Each row is a point on a landscape with many valleys, with its height.
From any point a ball rolls to the lowest of the 2 points nearest to it. It stops when none of these is lower. Distance is the straight distance between rows; heights are no part of it.
Z206: [150 141 103 157 121 128 144 121 179 145 109 167 142 120 164 100 129 144
 139 142 128 103 135 185 141 122 101 150 117 124 132 136  87 125 111 158
 113 125  97 109 141 152  97 138 103 194 107  80 114 130 136 153 200 196
 101 178 197 126 121 103 127 147 135  88 149 145]  h=40.5
Z475: [ 95 119 167 163  51 140 125 152  79 135  75 107 158  80 100  97 119  89
 172 132 130 138 139 102 110 116 169 156  81 143 149 121 154 142 176 124
 134 119 148 112 157 140 104 148 116 124 143 114 126  72 112 130 105 113
 127 108  80 120  96 114 153 105  83 158 155  89]  h=54.6
Z355: [205  61 184  88  94  92 138 124 131 102 180 144  77 153 132 155 116 126
 142 120 182 122 120 152 151 119  97 116  72 164  86 136  96 106 155 174
 122  99 103 144 124  79  92  92 131 120 106 132  48 169 107 147 134 137
 153 124 151 134 131 161 124 168 139 111 129 178]  h=53.4
Z805: [150 168 111 110  75 161  97 169 132 103 126 208  94 167 128  70 179 152
 158 136 137 126 131 127  50  81 102 108 183 138 101 138 110 123 150  75
 148 171 119  81 153 121 196  97 122  99 103 158 143 141 139  48 159 117
  87 158 112 167 121 151 186 148  85 106  98 103]  h=60.4
Z974: [117 171  95 141 122  94 143 148 171  78 134  93 121 122 155  69  96 103
 100  93 118 116 116 128  93 108 101 158 196 115 133 123 169 147  87 130
 122 113  91 126 159 113 198  95 129 114  97 140 149 168  99 114 138 130
 123 100 121 147  89 162 191  92  64  78  98 107]  h=18.5
Z904: [179 167 166  94  78 179 142 112  89 108  75 149 167 123 169  65 130 142
 173 120 129 134 117 102 122 128 132 145 190 136 171  82  99 129 133 109
 150 111 136 112 158 180 104  91  94 106 136 144 121  98 161 128 161 154
 108 110 132  71 124  95 190 136 108  95 141 125]  h=34.5
Z576: [182  86 107  84 112 117 168 125  81 128 115 153 132 122 155  90 133 113
 171 123 131  97 115 182 160  97 132 153  99 114 185 172 147 129 137 103
  89 139 159 119 102 130  90 113 130 130 168  99 131  95 139 184 130 141
 163 115 162  83 143 130 159 134 167  77 142 169]  h=40.9
Z312: [ 44 144 117 134 176 148 157 136  89  98  89 119 163 120 130 138 128 112
  96 151 102 120 130  99  95 173 112 102 122  76 150 112 158 157  92 155
 135 144 151 127  70 218 148 136  94 127 130 201 139 127 134 167  91 114
 166 110 160 120 172  86 110  86 156 176 136 108]  h=45.7
Z784: [182 139  74 147 112 101 124 133 143 169 131 120 122 110 131  95 105 134
 115  96 120 116 139 129 166 128 127 137 159 137 178 152 157 129 104 145
 100 149 126 147 152  86 114 170 133 156 104  90 164 131 104 145 168 139
 153 136 124 116 129 135 125  97 124 132 146 114]  h=31.9
Z963: [174  97 145 102 123  98 162 104 151 143 161  99 126 114 127 148 119 140
 138  86 126 114 124 118 177 157 103 143 113 122  82 166 119 170 130 173
 132 107 107 160 173 118  82 155 185 174  92  65 116 152 103 136 167 138
 186 166 147 127 114 177  70 117 180 110 142 146]  h=44.1
Z231: [103 183 101 142 161 128 139  98 174 116 136 141 158  94 176 137 112 134
  80 124  79 145  96 160 131 176 132 115 114  97 173 151 116 112  96 118
 121 110 135 139  84 169 176 177  96 118 117 127 176  99 101 123 107 148
 132 130 182 141 114 126 102 117 139 134 140 154]  h=51.0
Z752: [ 88 149 161 179 106 181 140 171 113 195  69 123 181 146  94 186 119 159
 118 119 135 154 164 108 135 139 148 122  95 174 112  84 165 118 134 130
 146 112  82 154 135  94  62 102 134 127 178 149 100 102 146 129  97 123
  93 139  76 154 152 126  90 164 112 199 120 134]  h=36.6
Z98: [ 75 147  92 148 194  98 142 132 123 143 179 110 161 158 152 150 109 171
 129  89 121 102 174 117 156 159 130 157 116  99  77 154 160 120  97  86
 113 152 144 124 110 140 138  89 172  83 141 129 160 125 140 125 128 132
 147 136  98 150 143 148  91 118 155  63 108 142]  h=52.9
Z348: [157 127  98 130 143 103 131 100 149  56 156 104 105  96 130 131 141  82
 118 139 115 116 118 111  93 118 146 107  95  92 144 169 139 130 123 166
 109 139 155  92  96 144 191 153 136 125 131 152 119 113 134 112 119 137
 154 124 125 156 106 164 136 113 135 111 129 104]  h=19.5
Z401: [136 167 172 126 131 128 105 187 122 190 106 115 199 154  99 210 101 161
  93 105  83 138 191 127 168 169 159 136 103 160 127  80 168 136 136 120
 153 133 144 155 100 102  72 101 136 112 200 161 126  53 127 166  80 120
 141 110  69 169 121 126  92 150 128 189 103 185]  h=40.6
Z650: [214  87 143  77 103 128 119 151 101 145 128 127 136 134 131  66 163 109
 179 121 176 130 144 203 157  99 135 184 145 184 144 164 143 135 166 111
  95 104 123 133 165  85 141 178 123  60 129  50 116  79 125 130 139  81
 141  81 118  69 140 131 189 116 148 104  80 139]  h=41.7
Z827: [173 190  92 159  95 158 115 115 126 168 147 148 117 130 151 122 117 136
 137 102  91 132  77  84 123 159 151 136 146 158 182  67 129 159 144 143
 140 117 136 140 167  82  90  57 124  99 147 173 197 114 140  63 151 179
 115 117 126 143 191 126 122 147 133 154 114 109]  h=25.1
Z522: [166 138 156 114 144 129  89 177 157 140 120 197 127 181 124  95 158 164
 144 136 149 107 181 161  85  96 115 167 189 137 126 143  86 116 108  71
 132 129 138 137 189  98 184 163 110  69  88  52 163 109 133 101 174  83
  94 128  86 107  96 122 141 127 139 123  91 137]  h=67.5
Z34: [176  86 102 113 106 103 128 103  91 118 113 181  85 106 159  69 129 112
 182 115 102 114  92 142 136 133 126 129  97  94 176 156 110 122 128  99
 115 164 175 133  97 149 113 157  96 114 118 141 140  95 104 170 130  97
 166 110 156  96 130 137 144 102 137 108 151 149]  h=44.6
Z302: [126 133 138 144 107  78  96 103 137 119 134 145 105 158 134 181  99 145
 116 144  92 163 118 143 109 163 102  97  62 120 156  77  97 155 133 163
  77 141 110 138 101  74  64 114  79 135 123 165  93 131 181 164 131 113
  87  96 193 143 172  95  52 172 156 152 142 169]  h=50.1
Z743: [ 49 134  90 172 150 121 118  95 156 158 140 155 126 124 139 146 111 160
 147  93  96 125 122 115 147 170 132 143 106  91 111 172 122 121 115  69
 119 156 145 123 107 152 137 139 146 134  98  90 202 120 141  85 137 123
 133 156 124 150 146 146  68 104 148  99 154 109]  h=49.9
Z199: [152 146 142 156 118 125 125 154 153 112 155 121 110 120 126 124 110 155
  99 128 172 136 137 105 121 104 121 103 171 150 102 127 144  87 118 152
 146 115 113 140 154  99 153 114 128 163 115 135 110 159 134  81 141 152
 126 148  95 159 126 149 141 154  75 129 108 100]  h=29.3
Z721: [134 181  97 148 100 124  97 117 194 157 105 176 150 142 187  92 122 131
 135 125 109 145 115 175 102 150 114 115 165 149 168  99  97 115 116 148
 115 130  81 113 125 136 150 134  74 126 104 125 155 148 144 121 162 188
  72 159 177 138 130 101 177 137 124  95 147 136]  h=34.8
Z837: [147 102 154 146 161 102 142 121 116 147 131  74 162 102  88 118 118 100
 133  87 169 119 146 103 136 127 171 140 134 141 117 176 177 118 115 132
 132 114 114 136 141 130 154 159 170 125 133  67 109 127 118 104 121 103
 158 123  48 136 110 156 126  77 120 122 110  91]  h=60.5
Z994: [243 150 136  96 154 119 158 133 133 128 134 129 145 181 126 160 133 112
 108 141 141 100 158 165 149  79 141 119 113 155 119 109 135 122 131 205
 100 117  74 113 108  63  88 109 173 145 181 151  81 169 118 182 141 199
 105 132 152 128 129 152 147 162 136 124 110 191]  h=45.6
Z253: [111  82 156 105 198 149 113  74 160 107 174 137  92 120 111 143 138 117
 116 148 129  96  86 134 129  88 146 115 112  94  55 167  87  69 154 142
 137  89 116 111  93 160 174 184 170 154 103  88 104 163  72 134 100 135
 144 145 119 150  75 167 136 136 126 138 149 153]  h=57.5
Z497: [ 78  68 132 110 163 172 146 105  77 160  89 129 126 145 108 150 132 137
 101 131 155 168 115  93 176 118 123  90 122 107 137 135 122  92 129 107
 132 117 113 170  85 149  91 130 128 130 157 155  94 166 129 163  84  86
 144 118 119  97 142 120 119 143 138 198 139 152]  h=61.9
Z49: [171 114 129 103 210 128 132 154 159 112 111 169 125 178  80 109 182 149
 130 169 155  86 162 165 120  79 113 189 174 121 135 142  82 143  94 123
 145 129 159 171 185  98 174 197 130 115 104  23 127 121 131 148 146  75
 108 100 106  81  95 111 125 108 138 150  68 142]  h=70.0
Z354: [ 84 142  80 166 186  86 127 165 143 128 198  83 117 148 148 155 107 141
 134  93  82 117 151 101 163 190 110 142  88 125  55 115 174 148 115 160
 109 140 128 118 122 101 147  63 186  71 145 175 147 159 112 124 117 137
 146 117 117 165 155 153 105 117 141  97 112 132]  h=49.8
Z238: [153 163  55 134 166 136 102 146 105 110  86 196 128 146 142 109 141 121
 128 121 116 120 112 143  81 123 118 108 149 104 138 125 122 122 119  95
 144 200 139 106  73 147 176 101 110  94 143 213 159 126 123 159 125 117
  88 132 144 140 129 154 166  97 106 110 124 141]  h=53.8
Z620: [142  97 124 128 111  70 173  48 170  54 177  84  74  75 142 137 127  64
 109 173 124 132  77 103 107 127 114 112 104  94 149 173  97 125 103 139
  89 102 134 119 107 176 145 177 120 158 104 129 101 139 116 118 104 188
 159 150 181 135 126 111 114 114 133  99 120  83]  h=28.7
Z112: [151 102 164  96 180 114 157 145 125 141 184 105 148 135 103 188 144 159
  80 114 164  89 151  98 166 140 102 105 147 136  64 137 142 124 139 187
 147 118 122 167 151 119 105 128 180 174 107  97  88 163 113 148 147 140
 207 138 112 128 122 179  82 144 165 141 107 162]  h=39.7
Z595: [111 145 130 133  84 153  94 134 139 147 131 113  99 107 113 118 151 133
 122 134 131 180  98 107  97 124 152  90 140 167 126 117 163 101 171 113
 158 122 119 121 133 102 186 137 129 120 128 169 131 125 124  39 119 115
  96 151  89 187 133 146 159 122  82 176 109  69]  h=36.3
Z212: [105 167 124 157  92 122  82 119 133 153  94 122 132 154 106 197  89 131
 120 133  76 160 132 134 112 162 130  85  91 146 163  61 130 167 139 139
  97 149  93 139 109  72  63 124  95 107 175 179 146  90 151 170  97  83
 102  89 133 127 184  88  70 179 147 181 126 149]  h=47.2
Z938: [ 87 100 164 109  93 181 117 107 100 144 118 137 122 112 102 101 166 120
 198 176 194 145  99 139 119  79 142 141 128 148 102 134  90 111 194 102
 175 139 128  84 147 158 126 104 127 128 146 114  73 145 139  88 141 144
  80 141 134 129 148 103 167 156  85 103 168  94]  h=14.4
Z747: [154 109 174  88 162 130 121 168 133 168  98 139 147 152 113 155 117 153
 108 149 144 137 214 148 169 105 127 127 126 126 118 131 131 138 153 178
 165 128 116 124 104 136  98 165 110 156 124  57  77 110 134 208 160  94
 124 112 152 111  81 132  79 115 126 160 139 212]  h=45.3
Z942: [213 122 147 123 127 118 124 104 188 108 210 153  77 140 116 163 109 114
 144 110 151 111 122 126 139 144 128  99  93 156  48 147  94 127 159 200
 147 112  65 116 114  79 118 104 151 161  94 120  99 183  93 119 141 172
 145 165 129 165 123 184  98 140 138 131 114 172]  h=49.7
Z105: [ 90 153 123 126 158 158 148 165  92 115 112  90 160 121 133 127 121 169
  77 152 122 125 174  93 109 150 136 129 146 100 119  93 186 153  84 152
 153 123 178 126 113 176 142 132 113 133 143 168 126 110 163 130 119 115
 146 112 123 115 149  76 105 117 159 159 119  96]  h=42.1
Z455: [138 207  91 153  60 144 122 150 144 135 159 135 146 136 154 106 156 155
 127 128  95 124 136 118 105 144 106 112 177 161 158  81 116 148 139 141
 127 158 139  72 183  95 114  48 123 136 120 188 159 132 178  63 192 201
 100 129 128 181 167 104 161 160  89 108 122  83]  h=32.4
Z291: [ 72 158 139 144  52 122  94 207 130 115 152 133 112 105 156 114 126 170
 104 133  83 149 167 133  77 144 116 164 138 140  82 127 157 143 149  73
 138 129 157 115 177 127 203 130  72  76 103 158 149 103 120  83 139  95
 123 114 126 161  47 129 163 103  98 111 130 106]  h=67.3
Z185: [115 160 108 139  89 132 112 100 146 134  85 135 158  98 169 101 121 107
 137 141 105 160 124 149 100 151 145 121 142 118 209 119 114 145 127 102
 118 130 147 119 114 173 147 171  64 115 130 110 162  83 147 143 140 140
  99 143 175  97 121  77 142 115 140 105 159 119]  h=27.9
Z217: [ 80 110  77 186 130 147 132 114 152 158 129 143 113 108 132 117 137 133
 157 130 118 100 107 136 152 136 123 144  93  95 124 159  95 124 134 116
 133 151 133  97 136 152 104 127 145 202 112  85 168 126 133 120 181 175
 121 175 162 126 137 120  93 134 144 103 157  97]  h=45.5
Z574: [ 73 144 109 121 164 177 131 128 112  94 121  95 166 130 118 204 128 101
 111 114 126 134  97  92 134 122 140 112 122 131 124 131 131 118 148 130
 163 140  96 129 110 147 152  61 171  85 176 225 134 145 106 102  65 161
 117 140 111 146 147 190 157 132 104 160 145 122]  h=57.1
Z880: [154  53 180 115  96  71 119  87 126  94 178  98  97 123 130 144 132 110
 158 109 160 133 112 168 132 132 117 109  86 159 105 167  94  96 146 120
 101 114 117 140 132  97 128 130 152 111  96 106  59 135 119 116 114 107
 154 125 112 132 121 177 134 145 144  79 143 139]  h=56.3
Z885: [137 175 141 176  87 117 121 110 118 131 151 160 112 110 144 135  95 140
 154  82  83 120  77  74 113 171 165 128  99 137 167 105 134 136 133  98
 121 136 143 144 157  76  88  83 116 116 129 130 193  87 145  77 126 131
 149 109  99 144 175 156  81 145 122 136 129 121]  h=18.4
Z321: [136  95 113 133 195 113 134 124 151 136  89 138 134 161  81  94 141 110
 140 134 188  78 135 144 137  69  96 168 167 116 101 143 118 120  92 163
 125 126 109 159 169 123 138 174 149 158 108  64 110 192 112 164 159 106
 116 125 118  83  97 110 142  95 119 126 103 101]  h=72.3
Z504: [129  90 164 105 222 123 126 142 124 161  87 124 137 135  99 128 129 122
 108 184 160 151 183 152 160  94 140 134 118  85 137 152 132 123 113 132
 132 121 135 123  72 152 115 173 101 156 164  44  80 138 158 188 128  87
 112  97 145 102 109  95 100 133 138 138 140 168]  h=41.2
Z124: [ 39 123  96 155 148 151 132 168 138 103 157  85 130  98 135 148 138 155
 114 157 135  95 132 100 110 146 120 135 129 100  53 113 165 136 133 168
 150 107 152 109 149 174 175 111 147 142 112 140 129 136 137  87 143 156
 152 130 141 147 135 114 124 127 145 119 131  70]  h=35.9
Z961: [111 165  49  98 193 171 134 156  86 147 132 105 175 144 119 165 149 130
 112 123 113 113 159 105 141 118 146 142 139 123 138 128 176 151 130 107
 146 194 148 115 104 155 141  69 178  65 209 241 146 103 137 133 102 143
 129 144 112 150 168 145 145 101 133 150 108 110]  h=54.0
Z662: [ 87  74 155 117  96 136 118  78 154 133 148  92  90 103 105  87 120  94
 201 165 193 137  85 151 146  69 135 145 133 146  88 125 109  98 167 127
 155  78 100 105 137 166 113 135 157 155 126  82  83 174 117  90 116 160
  89 146 122 139 131  76 156 128  64  90 146  73]  h=24.8
Z579: [117 106 139 164 163 137 131 125 160  95 189 139  89 140 115 175 110 113
 126 104 129  82 110 106 150 141 130  92 100 114  29 152 118  87 159 174
 156 108 100 117  79 109 137 109 169 159 116 145 128 178  90 108 116 165
 152 149  90 176  99 194 120 142 121 132 128 139]  h=53.5
Z365: [147 189  72 117 128 157 139 167  99 155 157 121 144 153 166  94 156 166
  85 119 112  94 155 121 125 117 109 145 208 153 151 103 155 132 116  93
 137 152 156 129 173 102 137  61 143  94 132 197 164 127 138 108 188 153
 132 128 112 136 144 128 181 131 111 102  99 104]  h=32.6
Z123: [ 59 113 132 139 159 182 117 118 101 122  77 116 161 135 112 165 131 118
  86 132 145 161 130  94 126 101 140 104 136 130 120 113 115  89 132 133
 143 129  87 130  88 159 153 118 132 104 149 189 108 164 120 138  80 121
  91 117 112 120 111 146 165 124 102 175 153 137]  h=59.6
Z473: [ 90 168 109 144 134 157 120 132 138 152 103 112 170 132 112 175  87 126
  84 114  80 142 126 120 157 164 142 104  94 122 185 101 141 139 119 141
 116 130 127 142  91 109  97 123 116 126 171 157 172  91 103 184  77 118
 144 105 110 123 134 115 103 150 133 201 135 155]  h=44.2
Z26: [ 31 165  83 187 162 116 149 142 148  95 159 123  84 115 131 172 104 114
 131  97  74 123  97  73 142 188 118 125  82 115  87 101 155 130 111 163
 115 125 129 131 105 111 122  83 161 111 114 173 193 153 111  99 100 129
 134  95 128 158 189 133  77 114 120 162 125 106]  h=46.0
Z838: [193  96 131  65 136 130 145 121 137 129 133 117 100 141 102  94 185  86
 134 143 185 153 137 198 158  76 136 155 174 171 164 142 133 140 109 113
  88  98 121 148 136  93 160 192 131  84 128  43 102 128 105 144 106  60
 127  86 140  60 103  89 172  99 168 120 100 151]  h=45.9
Z990: [ 81 145  82 202 161  89 146 119 169  89 164 106 102 105 113 170  93  82
  98 112  91 132  64  87 121 166 102 126  97 111 121  93  99 152 110 219
  79 100 111 120 128  93  96  86 137 169  90 149 172 192  93 112 110 177
 115  85 157 171 153 133  87 119 104 186 121 114]  h=41.9
Z879: [108  91 145  97 131 156 130 120  75 130  74 151 144 152 109 105 176 119
 181 175 192 120 130 166 113  77 106 159 123 120 104 131  87 138 153 120
 139 164 132  76 121 161 113  92 124 129 150 125  66 154 157 153 167 132
  74 130 160  92 143  90 167 141 132  74 160 120]  h=24.0
Z327: [130 100 166 133 126 141 143 169 100 195  98  88 175  90  82 124 121 108
 115 108 150 151 156 107 178 134 172 145 112 145 139 136 179 137 147 150
 149 104 129 143 129 122 106 154 131 147 168  72 114  99  93 152  94 102
 163 102  71 120  88 130 127 112 127 188 130 139]  h=57.7
Z623: [104 156 145 141  50 145 140 155  68 134  82 129 145 100  92 144 114  92
 146 130  84 117 137  93 100 165 165 135  93 126 171 119 152 173 149  84
 142 140 191 119 131 142  82 123  85 124 184 162 173  32 119 171  87  82
 185 106  69 109 114 106 121 125 122 190 123 113]  h=51.4
Z412: [123 146 199 141  56 164 132 117  67 114  70 133 149 121 142 122 124 134
 120 118 126 165 139  83 124 129 147 118 184 161 153  79 100 124 103  89
 168 122 113 151 150 141  86 107  78 112 141 165 106 110 154 108  88 110
  86 100 113  86 133 110 160 136  94 137 147 135]  h=27.3
Z114: [129 142 140 151 135 106 101 141 119 130 118 155 119 160 133 157 113 191
  63 146 111 165 160 134 107 156  89  81 128 133 129  82  97 121 101 143
 106 154 123 150 110 106 102 141  88 157  85 170  99 166 166 162 157 123
 105 129 169 134 153 105  87 147 134 148 146 145]  h=51.6
Z11: [ 98  72 147  97 161 151 131 110  84 118 124 112 148 138 114 153 174 116
 121 165 182 106 116 138 122 105 111 125  97 106  87 139  89 130 149 153
 140 141 140  99 114 159 134 110 148 154 150 145  82 146 143 151 148 144
 136 152 139  92 114 128 143 162 186 102 137 126]  h=31.4
Z881: [108 166 138 139 154 136 103 160 115 105  76 143 157 130 125 124 146 144
  86 174 131 156 192 168  64 108 122 127 190 118 121 120 123 136  85  87
 135 151 149  89  90 168 194 160  67 115 129 120 122 106 169 149 136  96
  65 110 138 110  96  73 155 107 110  98 125 119]  h=28.9
Z149: [152 158 139 120 123 139  83 134 122 104  73 165 152 100 158 127 126 112
 135 159  98 159 150 183  81 114 165 148 123 118 145 124 101 142 140 101
 130 123 157  96  82 172 181 172  56 106 156 121 152  59 142 161 125 110
  91 129 144 100  68 110 180 116 111 104 131 152]  h=19.3
Z190: [108 111  95 178  99  69 128  90 150 105 123  91  90 102 121 117  83  65
 154 101 111 140  78  91 127 156 127 125  89 135 147 101 116 150 110 201
  84 107  91 135 141  98  75 124 137 150  89 146 141 177 110 124 115 151
 115 116 131 149 152 134 108 104 107 146 162 101]  h=38.0
Z19: [144 109 199 123  79  89 133  72 112 112 156 134  87 107 146 107  97 134
 155  99 104 148  94  86 124 150 149 112 102 127 167 117 129 120 133  92
 127 108 151 188 161 107  80 149 106 122  99 121 127 103 138  94  91  82
 163 111 117 115 165 136  86 146 124 121 143 151]  h=9.3
Z15: [111  65 127  77 106 122 169  95  98 169 103 117 122 167 126 147 120 142
 125 126 138 173 124 139 177 139 104  94 115 123 185 118 149 129 117  71
  95 134 120 176  94 117  55  85 114 126 163 167 114 144 181 171  68  91
 138 114 152 115 198  97  95 152 184 148 120 168]  h=64.0
Z953: [167  77 158 103  87  72 186 109 149 130 136 114 120 127 153 131 102 142
 150 118 134 126 124 126 176 156  93 144  96 109 135 146 125 165 119 130
 114  96 124 169 181 124  42 110 138 199  96  80 126 140 152 154 138 150
 162 166 188 113 134 138  68 159 173  84 138 179]  h=40.2
Z531: [182 140 171  96 135 140 154 121 134  86 128 104 158 130 131 159 120  96
 128 126 132 141 109 146 154 112 176 111  62 136 126 109 136 132 147 210
 126  78  98 114 103 116 106 125 151 126 185 125  84 151 104 153  93 173
 119 123 161 107  92 137 124 171 152 132 152 179]  h=41.4
Z403: [139 117 147 114 175 114  81 137 188 131 166 148  84 154 114 113 139 147
 144 142 153  96 131 148  80  99 119 139 186 115  85 163  77  96 106  64
 147 116 123 134 175 122 198 165 166 101  81  35 154 145 107  53 157  96
 101 168  79 153 104 118 102 124 132 116 100  93]  h=64.4
Z548: [101  95 192 106  65 139 132  87  85 130 108 133 104 122 132  72 134 122
 160 135 151 164 114  81 133 101 143 117 164 147 159  95 123 106 126  64
 149 106 145 173 165 173  87 152 109 117 110 134 107 123 140  83  80  81
 110 125 133  86 150  80 137 127 102 122 146 111]  h=19.4
Z950: [131 119 162 125 148 112 115 175 112 166  86 142 143 162 127 142  93 188
  90 133  98 143 206 143 144 145  94  98 149 118 127  86 127 137 119 131
 161 148 116 161 109 141  60 158  87 194  93 111 108 132 152 221 160  93
 122 134 163 118 126 109  74 114 126 171 139 195]  h=48.7
Z592: [141 158  82 146 129 124 135 159 124 119 143 116 142 109 151  91 118 132
  84 104  99  90 134 132 117 135 109 156 182 130 168 140 156 147  96 118
 122 149 154 142 163 109 162 120 113 110 106 144 179 117 102 149 172 122
 166 105 123 108  99 149 171  86 123 106 127 115]  h=26.8
Z165: [129 107 111  97  51 150 115 113  78 149 104 152 113 114 135 109 126 110
 190 127  87 137  94 136 147 150 165 130  87 121 189 134 139 144 179  87
 144 146 183 124 104 126  90 132  84 107 181 152 167  40 122 172  95  74
 164 112 130  98 140 108 135 142 148 157 142 152]  h=48.4
Z730: [ 96  96 168 104 159 152 169 107 108  75 104  91 167 120 132 153 152  74
 110 161 160 130 104 152 144 100 138 116  83 116 130 130 106 113 132 167
 115  81 116  96  84 172 119 119 136 154 164 114  70 153 126 166 104 173
 112 130 172  86  80 102 163 161 155 113 159 150]  h=36.9
Z864: [116  95 118 136  47  90 120  84 160 108 130  91  77 106 137  80 103  97
 197 122 145 141  87 124 138 129 120 140 109 164 118 100 130 128 135 177
 111  90  93 133 167 133  87 145 135 148  83 127 104 161 133 103 139 151
 105 145 146 141 144  91 134 119 101 114 160  76]  h=33.2
Z134: [150 127 141 163 103 165 146 136  98 177  92 124 167 148 125 140 114 136
 169  90 126 120 134 113 148 133 152 133  78 162 131  87 141 141 136 159
 144 125  99 144 153  95  44  68 152 123 178 156 112 116 139 130 120 161
 119 156  94 133 175 149 117 167 140 153 128 142]  h=32.3
Z787: [102 188 127 119  44 131 102 197 120 111 173 158  91 129 146  76 150 163
 143 115  93 146 122 111  63 136 126 145 132 143  88 132 166 139 180  40
 138 144 136  89 157 125 199  72 101  70 107 174 159 113 133  32 144 119
 107 131 119 189  77 163 168 118  66  99  95  96]  h=64.2
Z140: [163 162  66 110 156 130 117 131 140  98 100 195 117 192 131 107 174 130
 146 127 158  99 119 147  58  91  95 122 187 124 128 124  97 119 120  80
 118 201 112 102 126 115 188  82 152 103 118 174 150 144 139 126 145 136
  77 157 120 134 144 163 173 129 118  77  86 131]  h=56.8
Z607: [104  92  84 145 145 113 108 132 128 100 151 104  89 108  98 138 165 130
 128 146 141  97 131  97  85 130 101 114 141 101  63 149 146 147 123 155
 122 162 160 117 146 157 190 158 165 137  85 146 119 143 147  81 157 112
 164 130 127 140 132 141 126  89 155 113 125  45]  h=28.8
Z153: [138  92 192 139 110 107  97  93 103 104 184 130 114  98 126 132 149 145
 168 102  99 115  98 127 104 153 153 113  98 140  91 178 100  98 162  76
 138 140 167 120 143 127 159 151 159 116  90 107 101  88 129  65 129  93
 164 141  71 160 115 200 125 124 122  98 130 103]  h=59.7
Z219: [ 95 171  78 113 160 168 118 129 152 172 139 127 181 118 128 158 112 143
  84 112  81 134 113 148 186 159 159 140 120 118 154 153 156 116 120 122
 119 131 149 115  75 128 165 145 137 119 170 136 198  95  77 156  94 138
 162 123 123 140  98 125 119 124 151 174 140 157]  h=47.3
Z527: [127 145 160 143 218 126 125 151 143 137  74 124 157 119 110 118 127 113
  81 178 156 147 209 148 121 100 137 168 178 101 130 127 131 139  66 118
 131 116 133 120  96 172 165 185  83 139 143  42 116 113 162 155 134  84
  92  97 132  97 101  71 119  93 117 117 108 131]  h=36.0
Z154: [122 102 145 127 111  89 180  95 124  93 122 107 113 108 145 130 117 111
 113 160 135 125  99  96 141 145  93 113  92  83 161 133 132 146  93 145
 103 105 157 142 134 164  93 123 116 197 113 135 104 136 152 144 124 159
 160 155 175 104 148  82  85 150 152 117 132 101]  h=35.3
Z671: [155 158 122 111 104  99 129  97 191  73 166  91  97  99 155  87 124  98
  77 120  88 130  84 143  91 105 116 120 189 123 154 142 123 130  98 132
 112 102 102 127 163 116 188 167 133 145  68 108 148 170  93  75 140 149
 126 133 141 152  87 166 180 105  91 107 118  99]  h=5.9
Z381: [103 159  49  97 181 167 110 129 106 172 117 162 142 139 132 126 139 147
 111 113 121 143 118 116 131 136 141 128 167 116 145 143 143 119 119  81
 146 176 164 123  70 152 174 129 118  79 154 185 195 114 101 136 111 102
 132 143 112 132 137 126 145  92 137 153 119 129]  h=50.7
Z130: [113 114 126 142 171 119 128 165 125 171 164 107 130 129 103 158 120 174
  94 136 169 120 168  88 167 128 108  98 154 127  94 138 167 100 120 147
 142 130 144 173 151 128 110 143 163 195 115  99 117 156 147 105 143 129
 180 158 113 138 159 125  72 141 120 153 112  93]  h=35.4
Z770: [166  83 166  79 172 137 105  81 176 118 171 128  72 138 109 119 145 108
 149 147 167 113  80 172 111  80 145 118 152 124  71 161  65  86 140 103
 129  96  96 118 121 121 183 180 189 121 101  55 111 154  77 102 112 121
 108 172  80 134 101 136 134 133 145 117 102 141]  h=60.9
Z617: [209  93 103 101  83  85 150 125 117 157 165 115 116 126 141  97 142 130
 149 115 149 103 144 188 176 114 112 152 126 167 175 185 154 123 142 116
  72 133 127 141 167  67  96 158 154 134 120  63 114 107 124 147 166 134
 173 114 143 100 154 145 139 129 157  91 126 133]  h=36.5

For each start below, name the point where the ball stops.
Z49: Z942
Z950: Z149
Z743: Z149
Z401: Z19
Z98: Z938

Call two points neighbours if one is among the 2 nearest of the other. Go from one point of each pair to the other, from neighbour to neighbour, staying as low as possible. Name the highest point that can't be avoided.
Z938 and Z149: Z98
Z671 and Z942: Z355
Z19 and Z671: Z365
